A landscape with many peaks, sampled at points; each row gives a point and its height.
A climber steps from a point to the highest of its 2 nearest points, and stops where none of them is higher. Distance is the straight distance between rows; heights are no part of it.
zet: [158  90 117 149 123 151  90 144  77  65 139 107 152 100 124 117 111 149
 131 206  87 196 134 145 157]  h=3.73
nidaf: [154 189 167 131 182 176 129 105 153 189 137 213 168  95  81 169 147 117
 131 109 132 127 148 192 147]  h=3.20
piber: [137 208 150  94 138 130 144 105 166 199 136 165 159  93  82 148 173 114
 120  60 155  93 127 134  96]  h=3.87
saf: [144 127 119 129 122 153 103 140 101  92 141 119 156 120 136 116 133 161
 122 194 117 175 124 137 145]  h=4.01
Maka: [153 162 169 141 165 164 145 107 153 162 144 180 160  66  57 156 150 103
 113  99 127 130 153 222 146]  h=2.72
gino: [ 97  79 217 178  84 153 110 112 139 114 126 110 140  59  57 126 125 151
 134 171  99 162 174 162 168]  h=3.62
Lizo: [137 186 160 128 100 170 134 136 157 154 187 140 131 147 130 138 175 153
 121 135 133 100 117 127 136]  h=0.77
doved: [185 115  75 132 161 167 111 140  93  80 115 137 156  96 114 130 120 126
 128 171 106 212 140 176 142]  h=4.89
nogip: [156 204 150 119 177 158 127 117 146 199 139 210 152 134 121 170 141 114
 142 103 126 114 138 173 132]  h=3.74
buf: [122  80 111 127 102 102 131 135 113  84 122  87  82 166 163 108 129 111
 113 125 120 124 126 132 127]  h=2.47
sadid: [103 124  95 119 185  99 124 141 100 125 122 136 132 151 195 108  83 151
 149 158 137 121  72  67 116]  h=4.21
renum: [106  59 121 135 147  97 119 138  78  66 119  86  97 166 188  94  98 133
 138 159 105 147 100  95 122]  h=2.19
Vogu: [ 91 129 134 116  87 111 149 115 178 158 132  99 106 128 106 141 133 123
 109  81 168  56 129  74 111]  h=2.83
Buk: [167 188  85  85 153 141 128 128 136 153 118 129 143 131 153 123 160 137
 126 116 150 127 111 112  91]  h=3.31
lari: [137 169 133 116 119 151 131 146 123 139 193 119 112 158 175 127 156 165
 128 164 135  90  93  94 127]  h=0.58
bilib: [123 162 139 119  88 144 131 136 151 146 159 115 115 147 144 132 152 152
 125 136 144  94 120  96 124]  h=0.66
kevu: [157  85 108 154 168 142 119 134 110  96  79 171 141 114  88 139  96  87
 133 112 100 196 154 215 157]  h=4.85
meti: [103  55 114 161 116 100 114 123  99  74  75 125 143 147 120 118  94 103
 155 136  96 189 141 122 123]  h=1.90
fubu: [172 179 113 101 132 135 145 124 144 148 135 133 125 125 122 134 176 109
 111  98 138 120 142 173 107]  h=1.76
Zubo: [150  90 109 154 179 136  98 139  97  85  98 160 141 131 133 129  86 109
 139 147  97 190 136 189 166]  h=5.43
Fut: [ 87  92 183 144  55 137 123  97 153 109 140 102 144  58  41 107 165 152
 113 131 132 133 154 128 133]  h=3.72
rumo: [102  62 122 155 124 104 104 122  88  82  81 117 143 150 147 108  77 128
 160 172  98 193 125  90 126]  h=2.01
Relit: [155 196 138 117 184 129 139 132 132 198 139 187 125 169 156 164 130 104
 147  85 112 106 124 155 128]  h=4.40
nedov: [170 131 106 148 158 195 107 139 108  98 118 154 160  78  91 151 101 122
 120 181 112 200 154 199 166]  h=5.46
Kagaz: [111 125  87 117 132  84 141 138 145 154 105 117  98 170 165 133  88 114
 130  85 154  83 107  66 105]  h=3.86
vid: [123 107  77 110 155  84 142 138 115 113 107  99  88 182 188 119 100  98
 114  91 145  89  97  84 100]  h=3.65
lib: [120 189 185 145 110 152 145 120 165 182 193 151 119 142 113 158 174 132
 116 111 126  74 130 144 130]  h=0.93
reti: [144 134  98 108 198  91 125 144 107 137  96 152 109 182 190 111 103  96
 141  78 122 112  96 135 126]  h=4.44
Fes: [166 126  77 104 168 127 120 136  95  95 111 124 140 129 159 109 135 125
 120 150 121 176 116 142 116]  h=3.82
ziz: [147 206  93 102 155 133 143 142 154 204 147 152 124 155 159 154 125 132
 145  70 155  73  89  54  90]  h=5.27
sog: [150 186 140 126 161 124 140 145 122 168 171 152  99 187 187 155 138 110
 136 105 111  88 110 145 128]  h=5.07
kevus: [104 106  88 117 145 104 119 129  84  93 130  93 132 138 174  93 100 162
 120 183 138 140  84  36  98]  h=4.52
lino: [140 150 122 119 149 115 138 144 117 131 171 114  81 184 197 132 128 122
 125 119 127  78  96 116 126]  h=5.69
leb: [110 126 181 138 139 110 143  99 157 150 129 162 151  84  65 136 136 102
 123  85 130 106 142 196 139]  h=2.12
Lesum: [148 133  82  94 200 101 135 137  87 101 130 107 109 154 199 108 141 122
 119 123 126 119  78 123 106]  h=3.84
Mam: [ 91  73 124 140  47 121 103 116  94  95 108  78 132 118 110 101 122 162
 132 188 121 172 142  23 100]  h=4.34
lasep: [127 155 142 127 146 142 120 128 145 153 123 166 151 134 122 139 123 131
 139 133 129 134 133 157 147]  h=5.77
memon: [124  68 130 163 123 129 112 127 116  90  98 144 152 103  91 136  96 113
 145 147 100 195 155 175 150]  h=4.28
Volen: [121 120 100 119  82 134 117 117 126 107 113 112 158 114 101 110 144 143
 122 145 139 171 139 108 112]  h=4.43
riz: [ 96 140 189 141 117 115 138 119 161 165 141 150 126 127 110 148 124 119
 141 109 130  93 138 156 151]  h=7.35
lev: [ 88  65 124 148  68 104 119 106 115  94  96  99 134 127 103 113 112 136
 144 156 121 171 149  74 108]  h=4.27
masi: [ 93  80 175 153  64 130 119 122 136 109 125  93 115 109  98 119 127 153
 137 158 109 143 164 122 145]  h=4.51
fas: [145 176 116 110 126 162 110 120 147 143 118 148 183 100  96 129 157 149
 126 136 151 161 129 133 129]  h=2.80
fabul: [ 91  80 153 152 105 109 117 130 123 104 107  92 109 152 162 108  98 146
 157 160 110 135 136  94 145]  h=5.26
Vipef: [104 153 145 125 126 110 133 127 155 165 126 155 131 142 131 145 122 125
 146 113 138 104 129 136 136]  h=6.44
zimev: [144 122 109 129 107 150 106 129 120 100 118 130 166 106 101 117 129 145
 126 167 121 183 141 150 137]  h=4.30
zol: [164 175  97  96 217 104 132 145 101 173 113 165 112 180 197 129 115  96
 146  67 122  92 100 119 104]  h=4.86
nugus: [100 109  86 112  73 110 131 124 143 121 118  84 114 133 127 117 123 147
 105 131 170 102 118  30  95]  h=4.99
norin: [149 193  74  87 182 121 138 143 127 191 123 159 134 155 180 127 111 139
 147  89 160  88  83  58  91]  h=5.71
gigad: [ 99  57 129 147 131  96 102 124  71  68 106  82 118 144 175  99  93 147
 150 187  91 166 108  67 124]  h=2.11
daf: [ 85  76 212 165  53 144 113 109 144 114 132  89 129  66  58 108 152 159
 133 156 117 144 169 127 148]  h=4.07
pema: [122  69 104 138 143  92 131 134  87  68 115  88  87 179 181  98 117 103
 122 116 107 136 106 122 126]  h=2.31
gir: [188 146  79 102 157 159 125 135 114 112 114 133 154 112 134 119 160 130
 128 140 132 177 131 167 113]  h=3.47
peb: [142 109 166 162 137 169 125 120 143 120 132 157 163  51  38 148 118 118
 116 140 118 165 163 213 163]  h=3.75
vaku: [116 133 130 123 112 116 139 147 127 133 164  90  82 171 186 133 127 140
 124 130 140  65 105  81 131]  h=6.14
Gaged: [ 99 150 174 114 140  89 150  93 168 177 136 156 138  98  82 149 141  96
 124  61 141  77 138 155 118]  h=2.41
satez: [ 74  82 133 135  52 111 122 107 141 110 103  97 135 110  93 111 133 146
 127 139 143 138 148  65 106]  h=4.50
lopim: [119 133 130 125 184  99 121 142 123 147 103 175 117 178 171 131  87 114
 152 103 117 112 111 140 150]  h=4.55
Verin: [153 163  76  88 154 117 135 136 117 132 133 115 121 152 183 120 148 125
 118 120 150 114  95 106  98]  h=3.57
Pasa: [ 89 102 187 150 111 118 127 112 153 131 114 141 140 104  91 140 108 123
 144 128 120 130 152 161 153]  h=6.10
taz: [146  71 150 175 102 143 134 142 117  86 126 113 111  99  86 121 124 119
 130 155  82 169 168 205 164]  h=3.51
Tesob: [ 87 144 154 114 107  95 151 102 175 179 134 126 124 108  90 152 131 107
 119  56 161  54 124 102 111]  h=2.65
garo: [111  75 104 126  81 115 110 124  83  78 125  74 125 133 143  94 129 160
 119 185 124 161 116  40  99]  h=4.53
difi: [157  86 125 173 135 170  87 143  83  76 115 131 147  97 106 142  86 129
 141 199  82 209 149 162 172]  h=3.68
Kasub: [153 127 107 122 202 151  92 134  98 119 100 185 153 132 146 137  92 121
 151 163 114 179 129 170 165]  h=6.15
gidab: [120  97 167 169  96 160 112 120 132 102 123 136 156  62  52 135 124 140
 126 156 110 181 165 180 166]  h=3.34
puf: [101 107  91 118  67 115 121 116 137 110 112 101 132 124 110 109 131 149
 112 144 157 146 133  58  92]  h=4.74
zalek: [141 121  80  92 138 103 144 134 115 111 135  83  73 177 189 126 138 107
  96 103 148  82 110  93 108]  h=3.42
Mit: [146  88 146 150  83 133 152 146 122  90 145 103  93 117 107 113 146 112
 108 137  99 138 163 195 153]  h=3.07
dedu: [165 170 165 142 125 181 148 125 155 149 164 156 149  82  69 146 176 122
 104 125 124 128 152 209 143]  h=2.30
Vul: [118 129 186 133  71 133 151 120 158 133 167 112  97 123  97 128 163 128
 104 114 125  82 153 161 137]  h=1.10
rakip: [104  97 112 130 100  98 140 138 131 115 130  84  74 165 174 124 113 125
 124 128 144  83 121  68 121]  h=5.72
guso: [160 147 127 138 132 174 114 132 130 118 130 151 164  89  90 142 137 137
 123 156 123 172 148 190 154]  h=4.81
paza: [131 144 121 112 149 134 125 149  99 115 181 108 115 150 190 111 142 170
 128 179 132 103  85  99 125]  h=0.52
Denir: [102 190 146 117 114 152 124 119 176 167 136 153 174 112  90 136 148 157
 132 104 161 112 111  90 120]  h=3.29
Madim: [116 115 101 112 175 110 107 135  78 102 133 114 151 134 185 103 104 165
 132 181 122 147  74  76 113]  h=4.37
vifev: [120  98 166 151 126 103 153 111 151 123 124 140 121 101  82 127 133  89
 122  86 113 119 154 210 145]  h=1.86
reb: [124 105 136 127  82 119 142 137 130 104 138  96  92 145 128 117 147 117
 111 125 120 110 149 156 136]  h=2.70
Movi: [ 90 157 125 115  97 120 130 126 174 167 119 137 153 129 117 128 120 154
 137 106 167 102 113  61 114]  h=3.10
disi: [111 122 160 147 132 140 116 122 139 140 108 171 160 107  94 143 104 129
 142 142 125 157 153 172 167]  h=5.30
Zok: [155 113 136 162 172 156 126 127 132 120 108 174 144  85  68 150 105  95
 130 119 107 171 166 230 166]  h=4.29
bebes: [ 94 145 125 120  90 127 140 132 168 166 135 108 115 139 130 136 115 143
 130 104 173  64 117  42 110]  h=2.97
mado: [139 186 163 118  95 141 158 119 155 170 183 130 107 135 116 152 190 115
 105  86 132  74 137 144 114]  h=1.11
dirog: [149 178  94  90 205 116 136 142 105 164 131 159 122 164 199 133 113 127
 146 105 133 100  77  95 110]  h=5.28
ret: [150 175 126  96 102 122 155 127 147 161 157 107  98 137 124 146 184  99
  95  71 147  69 144 136 100]  h=1.31
nem: [138 106  72 107 172 101 127 129  92  91 106 117 126 146 178 103 116 121
 129 140 128 154  94 112 114]  h=4.10
laliv: [176 180  84  88 140 158 117 122 134 139 100 133 168 100 123 118 174 144
 122 129 150 164 129 132  91]  h=3.09
sim: [109  96 199 148  74 130 144 117 153 120 150 107 113  95  81 114 154 132
 115 128 122 107 161 175 150]  h=1.30
filol: [133 152 110 119 178 132 111 137 117 133 117 171 153 144 164 123 105 136
 146 154 129 143 110 141 145]  h=5.42
sedi: [107 193 138  99 134 123 133 103 181 191 118 157 170  96  79 140 151 134
 129  66 168  92 115  88  97]  h=3.52
keti: [159 171 136 116 125 155 139 126 152 146 143 140 143 105  93 136 171 115
 110 118 127 133 141 187 131]  h=1.99
bosev: [158 161  68  87 148 117 151 140 124 147 143  90  76 164 181 139 141 107
  98  82 161  62  97  66  86]  h=3.15
Noroz: [ 80  84 189 154  83 121 125 123 147 126 116  96  96 145 133 120 106 147
 157 150 119 119 150 117 153]  h=4.90
Fama: [153 132 111  96 144 133 130 149  83  96 184 101 103 151 187 107 165 149
 109 166 125 108  98 132 127]  h=0.46
dini: [130 194 113 104 124 129 144 134 160 186 148 142 126 151 147 151 135 127
 130  86 158  73 110  87 104]  h=4.87
buzek: [147  69 137 183 124 148 136 140 122  88 113 136 128  83  58 144 103 112
 133 136  84 183 171 217 164]  h=3.85
Mumo: [106  78 196 167  98 122 153 111 154 117 140 117 121  68  60 123 139 116
 120 121 110 128 162 208 151]  h=1.54
vub: [107  90  83 126  89 111 123 122 106  96 124  75 106 142 153  99 113 159
 107 167 151 125 106  13  93]  h=4.73
nasu: [106 134  91 116 157  92 134 147 125 152 105 142 117 164 180 119  75 130
 150 110 150  95  90  61 118]  h=4.03
vofo: [105  93  76 123 100  99 140 133 137 116 113  77  76 157 161 116 115 128
  97 113 167  79 123  34 102]  h=5.34
rige: [184 177 104  79 119 136 148 133 134 150 152 103 101 140 144 132 199 115
  97  91 142  95 131 140  90]  h=1.51
fof: [113  96 148 155 128 115 117 136 122 108 109 129 126 151 147 120  96 124
 152 149 109 149 140 147 160]  h=5.73
tago: [120 117 156 149 153 114 121 137 124 134 103 157 122 164 144 129  90 107
 145 115 108 128 139 183 165]  h=5.10
Rud: [132  58 133 188 124 148  93 127  87  73  94 134 160  99  93 142  74 117
 153 176  76 218 165 155 164]  h=3.94
dotu: [135 193 138 100 131 116 152 108 164 201 138 141 124 129 111 161 159 107
 123  47 153  70 133 110  95]  h=4.36

Call two points neighbours if one is among the 2 nearest of the other. Go from one point of each pair to the other, from neighbour to neighbour, staying as high as possible. Name the lowest point that can't be avoided.
norin / fof => reti
riz / fof => gidab
nedov / vaku => zimev
memon / nedov => difi
Kasub / riz => filol

For each start below, name the point where the climber stops.
rumo => memon
Vul => memon
sim => norin
lari => vaku
gidab => Kasub
fubu => vaku
Vogu => norin
zalek => vaku
zet => vaku
